Each scene shows the same named points in several views. A view is turned or mirrored, and shifted as a whole, has a little noise and may leave points out.

Scene 1
View 1
Dev: [ 19  13  -6 -11 -16   7 -19  -4   3  -8   5 -16   1  13   7  21 -18   2
  -9  21 -22  -1   6   8   0 -32  -6  -2  15]
vipo: [ 10  20   2 -10  -9   3 -33  -7   1 -20   2 -19   7  25  12  27 -32   7
 -14  22 -27  -2  -4  18 -12 -39 -10  -2  12]
ped: [ 19   8  -3  -3 -15   8 -16  -3  10  -7  10 -12 -10   9  -8  11 -12  -2
  -3  15 -15   1  10   4   8 -27  -1  -8  17]
vumep: [  1  21  10  17 -18  13  -9 -10  30 -18  15 -19 -18   8 -30   5 -20   9
  -8  12 -45  13  20   4  14 -41  -7  -5   9]
kog: [ 30 -13   2  17 -14  10  -3   5  26   4  24   1 -41  -9 -49 -22   7 -17
  19  -4  13   4  23  -4  38  -7  13 -26  27]
rofos: [ 45 -18 -14 -16 -14   4 -14   7  -3  13  11   0 -15   0  -5   1   6 -21
  13  10  28 -11   9   0  18  -2  12 -19  30]
kiz: [  5  14  10  25 -22  16   3  -7  38 -12  22 -14 -32  -2 -47  -9  -9   4
   1   6 -38  16  28  -5  28 -33  -1 -11  13]
masu: [  1  22  11  13 -12  10 -18  -9  23 -22  11 -19 -13  14 -22  10 -26   9
 -11  13 -40  11  13  10   7 -42  -8  -6  10]
fug: [ -2  15  22  28   3   5 -30  -5  31 -30  16 -13 -28  19 -42  -5 -31   5
   0   0 -22   9   9  19  12 -37  -4 -17  12]
mamu: [ 17   6   3  -1  -4   3 -30  -2   7 -14   8 -11 -10  18  -9  10 -21  -4
  -1  11  -4  -3   1  16   4 -26  -1 -12  18]
luvov: [ 16   6   5  10 -12   8 -15  -3  20 -10  15 -10 -21   6 -26  -1 -13  -3
   2   8 -13   4  13   5  16 -25   1 -14  18]
lef: [ 31  -9  -3  -1  -9   5 -17   4   9   2  14  -3 -22   3 -19  -3  -2 -15
  11   6  15  -5  10   5  19 -10   8 -20  25]
Gafid: [ 23  -1   1   3  -9   6 -19   1  12  -7  13  -8 -17   8 -19   2 -10  -8
   5   7   0  -1   9   7  14 -18   4 -15  21]
pavub: [ 36 -13  -7  -3 -14   7 -11   5  11   7  15  -2 -24  -2 -20  -5   4 -17
  13   6  18  -5  14   0  24  -7  11 -20  28]
figo: [ 37  -9 -11 -14 -13   5 -18   4  -3   6   9  -5 -10   5   0   8  -2 -14
   7  14  15  -8   6   3  11 -11   7 -14  26]
zev: [ 29 -10   0   1  -2   2 -26   4   8  -4  13  -3 -22   9 -19  -4  -9 -15
  12   3  22  -7   5  11  16 -11   9 -22  26]
zito: [ 30  -5  -6  -2 -17   8  -8   2  12   3  15  -5 -20   0 -19  -2   0 -11
   8   9   2  -1  16  -1  21 -15   6 -15  23]
soko: [ 29  -1  -6 -12  -9   3 -24   1  -1  -4   6  -8  -6  13   2  13 -12  -8
   1  15   5  -7   3  10   4 -19   3 -12  22]
View 2
fug: [-11 -14  37 -13  -9   4  -9 -10 -40 -33  22 -19   9 -25  17 -16  37  19
  33  39   0   0  18  -7  17  10  12 -23  33]
pavub: [  0  10  31  -7  -1 -13   8  -9 -15   3  20  -7  -6   6 -11  14   6   5
  31   7   2  11  -1   2  -6 -13  11  14  27]
vumep: [-17 -14  17 -11 -15  -7 -15   3 -23 -29  22 -11  20 -24  11 -27  39   5
  25  28   8   3  -1  16  31  12  13 -14  16]
figo: [ 15  16  23  -8 -14  -2   8  -9 -19  11  20   3  -8  11 -21   9   0 -14
  20  11  16   8  -8  -9  -9 -22  11  15  15]
kog: [-17   2  40  -6  18 -28   8 -12  -8  -3  20 -18  -5   4  -1  23  10  26
  46   2 -15  15   4  17  -2  -3  11  14  40]
vipo: [ 17  -1  11 -14 -39  22 -10   0 -39 -15  23   4  10 -16  -6 -32  28 -24
   5  40  33  -5  -3 -19  17  -9  12 -14   1]
soko: [ 13   9  21  -9 -21   4   3  -7 -26   1  22   2  -2   1 -13  -3  10 -15
  16  22  20   4  -4 -12  -1 -17  12   5  14]
zito: [ -2   6  24  -7  -4 -14   4  -5 -13   1  21  -6   0   3  -9   5  11   1
  28   9   6  10  -6   8   3 -10  12  11  22]
zev: [  6   9  38  -8  -5  -3   7 -16 -26   0  21  -8  -8   5  -9  14   6   6
  30  17   4   7   5 -12 -10 -14  11   6  30]
mamu: [  9   2  26 -12 -21   8  -2  -8 -33 -10  21  -3   1  -7  -5 -10  19  -6
  19  30  16   1   3 -15   5  -9  13  -6  18]
masu: [ -8 -12  18 -13 -21   3 -13   1 -30 -28  21  -8  17 -24   9 -28  37  -1
  20  34  14   0   2   4  29   8  14 -17  15]
luvov: [ -7  -3  27 -10  -9  -7  -3  -5 -22 -15  22 -10   6 -10   2  -6  22   5
  28  21   4   6   2   5  12   0  11  -2  24]
kiz: [-28 -16  24 -10   2 -22 -11   1 -12 -26  22 -17  17 -20  13 -15  36  19
  36  16  -5   9   0  30  30  15  12  -4  26]
ped: [  2   2  18 -10 -19  -1  -3  -1 -22  -8  22  -1   6  -8  -7 -12  20 -10
  19  22  16   4  -6   1  13  -6  13   0  11]
rofos: [ 10  17  27  -6  -6 -12  13 -10 -12  17  21   1 -11  17 -22  19  -5  -7
  26   3  10  13  -8  -3 -14 -23  11  22  20]
lef: [  2   8  32  -8  -3  -9   7 -11 -19   1  21  -7  -7   6 -10  13   6   3
  30  11   3  10   0  -2  -6 -13  12  11  27]
View 3
masu: [ -2  36  -7  13  31  -1   0  -2  11  16   0  13  -6   1  11  25 -27 -13
 -23 -15  12   0  13  28 -19 -16   0  11 -18]
luvov: [  1  17  -4   5  31  -2   2   0   2 -10   6  10 -20  -4  17  14  -3 -17
 -11 -10  13   3   3  11 -23  -6   0  10 -11]
Dev: [ 12  21 -13   8  12   7  -9  -7  -5   5   5  17  14 -11  -5   0  -9   3
 -18 -17  21  -6   1  21 -18  -9  -6  -4 -17]
Gafid: [  7  10  -4  -3  28  -2  -2   0  -9 -18   9  11 -17  -9  14   4   6 -15
  -9 -10  12   1  -4  10 -24  -4  -5  10 -13]
zito: [  6   6  -4   5  24   0  -1  -3  -6 -25  11  11 -23  -9  11   1  15 -14
  -2  -7  17   4  -5  -4 -23   4   1   0  -5]
vumep: [ -8  37  -8  21  34  -1   4  -3  18  13   0  13 -14   4  13  30 -26 -17
 -19 -13  14   4  17  18 -20 -12   7   9 -12]
lef: [ 10   0  -2  -6  26  -1  -1   0 -13 -31  12   9 -24 -12  17  -4  19 -15
  -3  -6  12   2  -9  -1 -27   3  -5   7  -9]
pavub: [  8   0  -1  -4  25  -1  -1  -1 -12 -34  13   9 -27 -12  16  -3  22 -16
  -1  -6  14   3  -9  -4 -26   5  -2   6  -6]
rofos: [ 19 -11  -3  -8  15   3  -6  -4 -22 -42  17  11 -18 -18   7 -19  33  -6
   2  -5  20   1 -17 -11 -24  10  -6  -4  -4]
fug: [ -5  30   1  -6  48  -9   6   8   5   4   1   9 -26   0  30  31 -20 -27
 -22 -13   0   1  11  32 -25 -22  -5  32 -22]
mamu: [ 12  14  -6  -9  25   1  -6   1 -12  -5   7  12  -3 -11  11   2  -4  -8
 -18 -14  11  -5  -3  25 -22 -13 -11  12 -21]
ped: [  9  17  -8   6  19   3  -4  -5  -3  -4   7  13  -3  -8   4   4  -3  -6
 -13 -12  17  -1   0  14 -20  -6  -2   0 -13]
kiz: [-16  32  -1  27  40  -6  10  -2  24  -1   2  11 -37   8  22  35 -15 -29
  -9  -7  12  13  15   0 -22  -2  15  10  -3]
kog: [ -6   3   6   0  45 -10  11   4   0 -42  12   6 -59  -3  35  14  23 -35
   5   0   7  14  -4 -16 -31   6   7  16   0]
vipo: [ 15  26 -14  -1  12   7 -13  -4  -9  17   3  16  24 -13  -5   1 -21   6
 -29 -21  16 -13   3  40 -16 -21 -15   5 -27]
View 4
vumep: [ -8  26  17 -15  -6  10  41   7  -2  -1  22  20  -1 -36  25  13   1  14
   9  27  16  -2 -11   3   3  15  30 -17  10]
lef: [-14  14   7 -16  21  -2   6  -1 -12 -29   8   7  -1  -5   3  10  -6  22
  -4   2 -10 -11 -11   6  -3 -11   3  13 -30]
zito: [ -8  21   5 -13  13  -6  10  -1  -8 -23  14   9  -1  -6   3   8  -1  27
  -3   6  -7 -14  -7   3  -4  -5   9  11 -23]
figo: [  2   7  -1 -19  20  10  -2  -9  -6 -27   3   0  -7  -3  -1   9   3  26
   1   0 -11 -14  -2  -3  -4  -9  -2  19 -32]
zev: [-18   8  10 -20  28   6   5   2 -16 -35   3   4   0  -7   4  12 -11  16
  -3   0 -10  -7 -15   7   0 -15   0  11 -32]
mamu: [ -5   2  12 -25  16  30  14  -3  -8 -21   2   4  -7 -24  15  15   0  11
  11  10   4  -2  -8  -2   5  -4   5   1 -16]
fug: [-30  14  28 -23  12  19  39  14 -16 -17  12  18   3 -39  30  21 -15  -3
   8  20  15   9 -26  13   9   1  23 -21   1]
rofos: [ -3  10  -4 -16  25  -4  -8  -8  -8 -33   7   0  -5   6  -9   6  -1  32
  -6  -5 -19 -18  -3   0  -7 -14  -6  27 -41]
soko: [  4   1   3 -23  17  23   4  -9  -5 -21   1   0  -9 -14   7  12   5  19
   9   6  -3  -9  -2  -6   0  -5   0  12 -23]
ped: [  3  11   6 -19   6  16  17  -6  -2 -14   9   7  -7 -22  12  10   6  20
   9  13   5  -9  -2  -4   1   3  11   5 -10]
Dev: [ 15   6   3 -23   2  32  15 -12   3  -7   7   3 -12 -25  15  12  14  19
  16  16   9  -9   6 -12   2   7   8   3  -8]
pavub: [-13  17   5 -15  22  -8   6   1 -12 -30  11   7   0  -2  -1   8  -8  26
  -6   1 -12 -13 -11   7  -5 -11   6  14 -30]
luvov: [-14  19  13 -16  10   5  23   5  -8 -17  14  14  -1 -21  15  12  -5  17
   2  14   3  -6 -12   6   0   1  17  -2 -11]
Gafid: [-12  13  10 -19  16   8  14   0  -9 -24   8   9  -2 -15   9  12  -4  18
   2   8  -2  -7 -10   4   0  -5   8   4 -20]
vipo: [ 16  -8   9 -31   1  57  19 -12   3  -5  -2   0 -16 -40  25  20  16   6
  27  21  18   0   5 -16   9  10   8  -6   0]

Which points are out of place in each view (at most two, in the order of its rows)? Write none if all are in place.
view 1 | pavub
view 2 | figo
view 3 | kog
view 4 | vipo
